A landscape with many peaks, sampled at points; each row gives a point and its height.
A climber steps from a point to the highest of its 2 nearest points, and stops where none of them is higher. Distance is the straight distance between rows; heights are no part of it.
sadiz h=150: [171 126 161 151 115 128 126 123 203 119 120  94  74  97 166  92 117 147
 108 126 143 130 121 114  98  61 115 159 113]
Dib h=554: [130 168 134 112 143 114 162 154 160 141 124 143  98 127 126 126 149 132
  98 103 120 119 133 114  85  56 132 175 130]
pulu h=148: [129 133 139  34  84 113 104 252 147 106  99 117 119 176 112 150 128 166
 128 121 115 162 114 164 105 123 103  85 173]
rop h=576: [ 85  99  88 169 123 124  92 105  76 110 142 133 118 102 146 146 143  90
 185 155 199 124 172  99 152 214 106 157  95]
seto h=318: [144  89 134 160 143 130 116 120 107 152 102  91 133 149  96  92 112 127
 105 155  49 134  85 162  86 173 210  98 141]
bugot h=354: [107 133  91 126 180 153 124 118 124 177 147 155 133 137  93 150 144 138
 169 149  86 118  99 128 130 145 207  92 197]
podeg h=251: [140 119 146  76 109 102 117 136 153 144 175  80 118 163 162 104 110 174
 134 121 185 142  58 126 146  74 146  83 147]
rikur h=548: [179 164 125 139 124 147 126 182 138  87 110 133  93  80 102 111 134 132
  96 144  58 155 157 143  94 130 117 161 161]
Dirib h=226: [150 146 179 114  86 124 140  94 138  94 132  88 115 108 168  87  84 152
 123 115 176 113 102 148 153  86  89 117  87]
rarap h=453: [173 145 100 109 116 145 102 163 127 120 142  85 123  89 191 103 142 138
 121 108 134  82 156 120 142 110  75 116 155]
famov h=324: [134 117 139 113 157  93 111 130 152 113 117 173 116 135 106 163 132 113
 136 114 116 120 137 119  68 158  87 154 101]
Kikoz h=481: [109 141 131 110 146  59 170 112 158 117 131 195 134 167  75 183  84 118
 155 121 144 125  98 118 127 139 154 146 116]
bule h=550: [105 144  86 106 133 107 141 159 106 170 115 136 108 128  82 155 184  96
 114 131 111 152 134 121  89 113 122 157 136]
viv h=469: [152 169 157 164 168 189 146 113 151 118 121 148 109  80 115 104 140 169
  86 132  65 113 117 118  92  63 171 167 155]
vuzu h=206: [ 84 131 133  73 114  73 120 136 158 162 161 147 155 188 102 173 125 137
 136 122 183 159  73 124 141 119 143  99 138]
vad h=75: [141 144 159 135 185 122 123 114 109 151 102 113 132 145 117  77 119 124
  87 117  79  99 150 170  74 136 166 117 112]
Tarom h=504: [167 172 165 141 163 170 150 144 174 127 108 154 105 108 144 103 120 168
  88  98 115 107 145 123 118  50 146 153 151]
disi h=24: [102 125  83 182 154 183 101 116  79 115 169 105 115  78 151 107 188 108
 159 157 107  96 159  92 109 133 137 165 153]
Zovuf h=505: [183 151 108 140 105 152 116 183 158 101 123  94  88  70 157 100 148 129
 110 139 101 137 172 118 107 111  97 159 155]
lovi h=428: [ 99 135 132 122 140  65 176  85 124  86 121 196 129 132  83 200  99 115
 148 132 152 126 120 103 132 144 101 193  64]
lita h=240: [108 127 127  95  91  94 147 117 123 147 167 121 138 158 119 136 125 144
 130 124 148 147  46 125 131  90 151 112 146]
vaniz h=409: [150 144  93 142 102 174 120 126  88 120 123  87 141  80 162 102 144 112
 109 122 110 104 174 134 165 129  84 112 144]
zum h=400: [129 125  95 152 178 123 117 109 146 174 135 134 103 121 107 115 137 112
 162 154 117 124 142 124 105 148 181 118 169]
Ras h=41: [110 107  88 180 134 119 142  90  50 138 100 130 152 109 128 141 121  78
 116 116 135  84 158 114 152 201 120 163  75]
Zamen h=274: [139 101 155 131 157  95 142 124 163 151 117 152 152 173 117 144 118 108
  98  94  86 106 117 133  87 123 131 141  93]
Zupen h=43: [ 79 126 103 218 161 174 123  61  69 107 143 113 118  73 124 114 170  98
 151 161 112  80 138  85 107 137 157 186 112]
bup h=275: [115 111  95 136  95 114 145  93  78 145 154 122 144 118 116 135 133 123
 140 132 121 126  64 122 133 131 140 130 134]
pinul h=70: [ 99 107 124 188 144 139 115  76  52 103 122 118 117 107 135 109 136  86
 119 134 121  93 143 125  97 175 121 168  78]
bufe h=352: [130 111 118 155 102 121 144 120 132 104 121 120 118 110 159 131 143  98
 134 137 136 138 172 110 132 153  93 169  77]
dusak h=559: [105 118  81 156 143 102 103 107 103 122 100 138  81  90  99 142 137  84
 173 161 178 129 176 107 104 201 107 161 103]
tam h=447: [118 153 142 161 108 151 117  89 132  31 154 141 114  87 167 144 107 116
 149 118 161  82 159  89 137 133  68 175 102]
vute h=380: [115 122 169 104 102 118 141 147 191 108 104 175 130 165  75 168 104 137
 129 126 137 181 100 128 121 108 112 119 131]
Gevas h=218: [155 139 149  75 109 109 119 165 173 115 149  98  77 138 178  97 119 178
 143 121 185 132  89 114 104  75 126 129 143]
gose h=364: [121 146  85 173 122 152 111  83 104 119 131  80 131  67 154  93 132  99
 152 149 178  85 193 107 156 133 106 128 141]
vup h=486: [100 167 112  89 161 116 143 178  77 147 119 154 112 157  74 125 156 121
 117 124  81 132 131 163  85 122 166 128 164]
Foz h=402: [102 132 125 161  97 113 134  87 141  50 114 120 103  84 142 169 131  92
 138 144 166 111 171  79 114 150  55 206  57]
kasub h=569: [116 112 120 108 110 111  89 104 111 131 140 128 156 123 158 150 126 120
 159 131 198 141 165 134 180 196  74 101  95]
mepo h=446: [129 136 102 180 152 127 145  72 147 146 115 148 112  87  92 132 117 100
 150 149 132 123 156 108 126 133 141 144 134]
nuku h=499: [139 134 136 131 104 122 120 129 147  70 191 141 153 116 212 143 122 141
 159 110 174  89 141  92 165 141  84 167  95]
fum h=311: [152 148 114 127 143 161 122 126 161 180 107 112 134 121 103 115 119 135
 101 136  96 137 129 145 145 107 167  66 201]
Dupip h=495: [106 148  95 173 138 102 152  69  95 101  97 141  90  74  76 146 112  88
 142 156 156 109 156 101 110 145 106 183  98]
Puse h=568: [ 96 120 110 160 172 172 132 119  46 148 113 156 125 122 102 121 161 114
 139 144  85 131 153 147 128 179 173 135 128]
velel h=407: [125 135 116 172 186 186 100  64  84 154 120 106 151  81 121 102 164 138
 104 157  46  78 109 120  82 151 181 128 133]
Reg h=553: [161 116 158 109  98 161 114 169 156  67 164 159 150 122 211 147 123 178
 140  90 156 114 122 104 176 121  67 137 113]
zulek h=111: [148 133 142  82  78 125 134 221 137  85  83 144 133 153  78 147 106 142
 127 127  80 168 118 163 109 136 101 105 160]
Vev h=429: [ 87 145 151 111 131  99 169 160 182 100 114 204 141 196  42 186  91 125
 140 122 123 157  99 124 135 116 160 126 149]
rasok h=366: [144 108  92 132 101  69 148 161 146 136  80 114 104 147  95 146  97  90
 138 147 115 152 127 141 110 194 149 129 117]
devik h=255: [150 117 155 127  99 118 146 105 186 164 140 108 176 154 136 134  90 134
 112 114 151 144  91 134 201 103 137  76 127]
rulug h=635: [103 143 119 148 181 164  95 120  69 137 122 150  88  93  74 112 176 112
 135 159 105 158 163 146  95 152 137 135 148]
gad h=102: [131 124 149 143 152 134 108 107  96 120 124 118 117 116 126  97 145 111
  92 117  93 115 140 143  70 129 110 147 103]
Gunif h=440: [139 159 137 180 156 202 129  71 111 110 120 124 126  56 112 102 141 148
 105 155  55 102 120 118 103 110 158 146 149]
gomu h=491: [116  94 142 108 116 121  99 126 138 154 157 117 161 152 180 140 161 125
 131 124 181 169 154 122 168 141  80 116  80]
roga h=678: [142 117 139 142 144 174  99 111 135  94 147 158 114 100 146 120 123 140
 157 130 130 130 147 122 134 141 105 115 157]
gugak h=314: [115 122  82 132 113 147 153 123  92 158 146 112 136 129 121 127 138 137
 155 157  90 135  89 133 153 135 199 102 180]
fut h=295: [124 154 133 110 132 119 119  75 130 153 182 105 148 115 171 103 119 165
 142 122 212 106 114 111 173  76 123 109 136]
Zuze h=669: [105 101  85 144  82 106  83  91  85 109 161  91 154  93 163 152 137 105
 159 135 190 102 122  95 154 189  69 136 100]
zusuf h=605: [133 140 149 123 122 115 135  88 127  91 135 163 121 121 124 122  74 137
 169 133 166 128 130 141 144 151 123 111 128]
Zele h=617: [154 119 150 126 131 194  86 144 109  64 169 150 120 107 187 116 125 174
 139 102 126  95 112 115 134 117  88 120 159]
Tagad h=190: [113  86  98 163 121 110 162 116 105 188 127 133 179 163 118 156 122 101
 123 128 114 136 109 127 180 179 189 120 108]
zun h=391: [103 127  84 144 130 126 135  93  90 190 136  92 165 106 149 120 181  99
 111 119 151 105 161 104 148  98 113 143 112]
kaso h=231: [124  95 129 147 141  84 158 132 150 168 121 128 162 197 129 137 109  93
 115 110 105 121 120 139 134 156 180 124  92]
Tikun h=272: [129 117 136  82 137 135 101 151  95 117 141 162 154 155 117 136 103 157
 154 112 109 122 111 165 141 148 124  72 172]
zin h=191: [156 125 159  45  92 118 114 217 161 112 116 116 133 161 157 143 131 181
 117  92 141 137  82 137 113  97  79 111 130]
fuve h=379: [112 120 135 106 124  60 157 122 121  75  87 165 107 141  96 176 106 107
 139 135 133 128 133 119  80 176  85 186  52]
sed h=302: [104 104 133 123  99  94 155 138 105 123 113 138 133 158 132 146 134 106
 138 133 149 169 140 135 145 165 123 155  67]
gemar h=299: [143 141 129 142 115 100 162  97 179 169 134 113 167 131 156 130 111 114
 116 114 163 120 152 116 186 102 126 127  97]
kovo h=543: [129 151 140 120 115  82 159  95 138 108 171 182 168 141 131 160  75 144
 164 127 169 122 104 126 183 143 143 132 118]
ket h=602: [149 149 143 126 127 140 128 205 166 120  97 132  88 134  74 116 144 122
  87 149  74 197 151 153  90 114 155 135 170]
kavig h=261: [164 126 162 129 132 153 116  86 143 123 158  78 123 108 191  72  98 172
 123 113 169  90  96 126 159  71 121  94 130]
geges h=549: [130  88 161  92 104 128 110 161 151 141 110 122 153 169 135 143 140 128
 111 112 130 177 133 147 136 135  82  95 101]
losut h=425: [137 148 111 105 118  92 145 157 117 144  99 120 119 153  98 117 107 110
 116 123 105 130 128 165 108 145 150 104 147]
tapev h=370: [136 105 147 111 115 111 132 150  93 127 121  91 132 173 123  87 102 134
 124 128  93 131  88 177 110 141 167  87 130]
Rudav h=444: [ 93  98  84 140 150 138 114 114  63 183 153 136 174 130 149 149 181 106
 127 116 126 114 151 117 161 155 128 131 115]
Voso h=309: [127 109 109  92 162 166  83 153  93 139 170 148 132 136 129 136 142 168
 156 131  86 122 106 144 129 132 155  74 208]
zesip h=328: [113 164 119 144 134 153 136  60 114 145 145  90 128  85 157  79 128 140
 141 144 186 101 158 117 163  75 137 119 143]
sabop h=679: [123 134 159 104 112 139 135 195 188 146  90 118 121 178  98 125 140 127
  68 116 110 183 126 144 119  72 136 104 150]
bolom h=126: [155 124 160 141 126 150 107 110 136 120 129 101 111  95 153  96 144 139
  80 110 115 116 115 123  89  77  86 143 115]
vik h=506: [ 82 106  96 150 170 180 124  97  35 168 150 138 162 126 146 130 177 133
 147 142  89 100 123 124 148 165 186 121 129]
Seti h=184: [186 131 179 100 107 123 126 181 212 106 102  86  78 138 183  88 101 174
 122 113 175 129 113 137 123  82 110 124 106]
Telo h=368: [152 153 102 128 133 174 121 158  64 113 113 107 125  95 143  93 139 124
 112 134  70 114 183 172 142 158 126 106 167]
Vabi h=604: [129 133 161  92 128 160 118 236 164 145 101 108 146 200 106 111 130 152
  57 101  79 151 116 160 131  70 156  72 182]
Ligo h=348: [134 134  78 114 127 105 129 156 138 151 157 116 113 127 155 126 152 121
 166 136 138 123 147 114 124 128 137 133 159]
Peb h=234: [158 131 146  67 127 139 107 180 121 121 128 125 140 148 154 114 111 171
 119  96 127 116 120 160 140 110 101  76 157]
popor h=334: [129 158 146 133 138 124 146 117 197 132  98 168  88 128  45 151 107 123
 119 142 123 167 112 123 105  88 148 128 168]
ton h=342: [122 126  93 160 138  97 160  97 139 188 111 122 167 126 137 141 139  84
 120 118 158 116 188 110 169 134 130 149  88]
nanar h=306: [ 97  74 125 131  91  71 148 150 133 133  94 145 132 186  83 177 105 102
 140 140 145 182  99 131 133 194 153 133  87]
Soz h=347: [143 121 141 176 143 154 150  91 164 161 100 109 130 131 104 108 115 121
 101 149  73 141 121 141 124 120 193 108 138]
kuzol h=621: [ 89 154 121 105 131  80 172 129 133 135 117 146  93 140 105 152 155 105
 129 132 153 151 140 111  86  93 123 193  85]
Pela h=278: [141 124 128 116 109 148 133 128 169 162 134 110 155 156 116 131  97 149
 116 125 115 141  76 136 177 101 170  54 191]
dab h=634: [153  59 174 124 115 175  82 145 132 107 140 128 141 140 150 119 141 150
 111 117  92 166 109 136 113 120  80 101 124]
rulu h=185: [153 115 202  97  75 137 134 131 159  98 127  88 139 147 159  97  92 163
 125 125 175 165  98 159 187  95  88  88  77]
pon h=170: [ 92 129 157  65 159  95 113 159 152 153 142 184 160 201 115 166 136 137
 140  98 165 145 133 139 129 130 122 103 124]

For each start below, name the point where the climber stops.
kaso | Kikoz
Dirib | sabop
disi | sabop
bufe | roga
gemar | rulug
gad | podeg
pulu | Zuze
vuzu | Zuze

Call two points neighbours if one is among the 2 nearest of the other. Go from one point of each pair to the other, from neighbour to neighbour, staying as high as possible. Name the lowest point that can't be avoided.
kuzol and Soz | seto
podeg and Zuze | lita
rulug and losut | velel
Zuze and dab | gomu
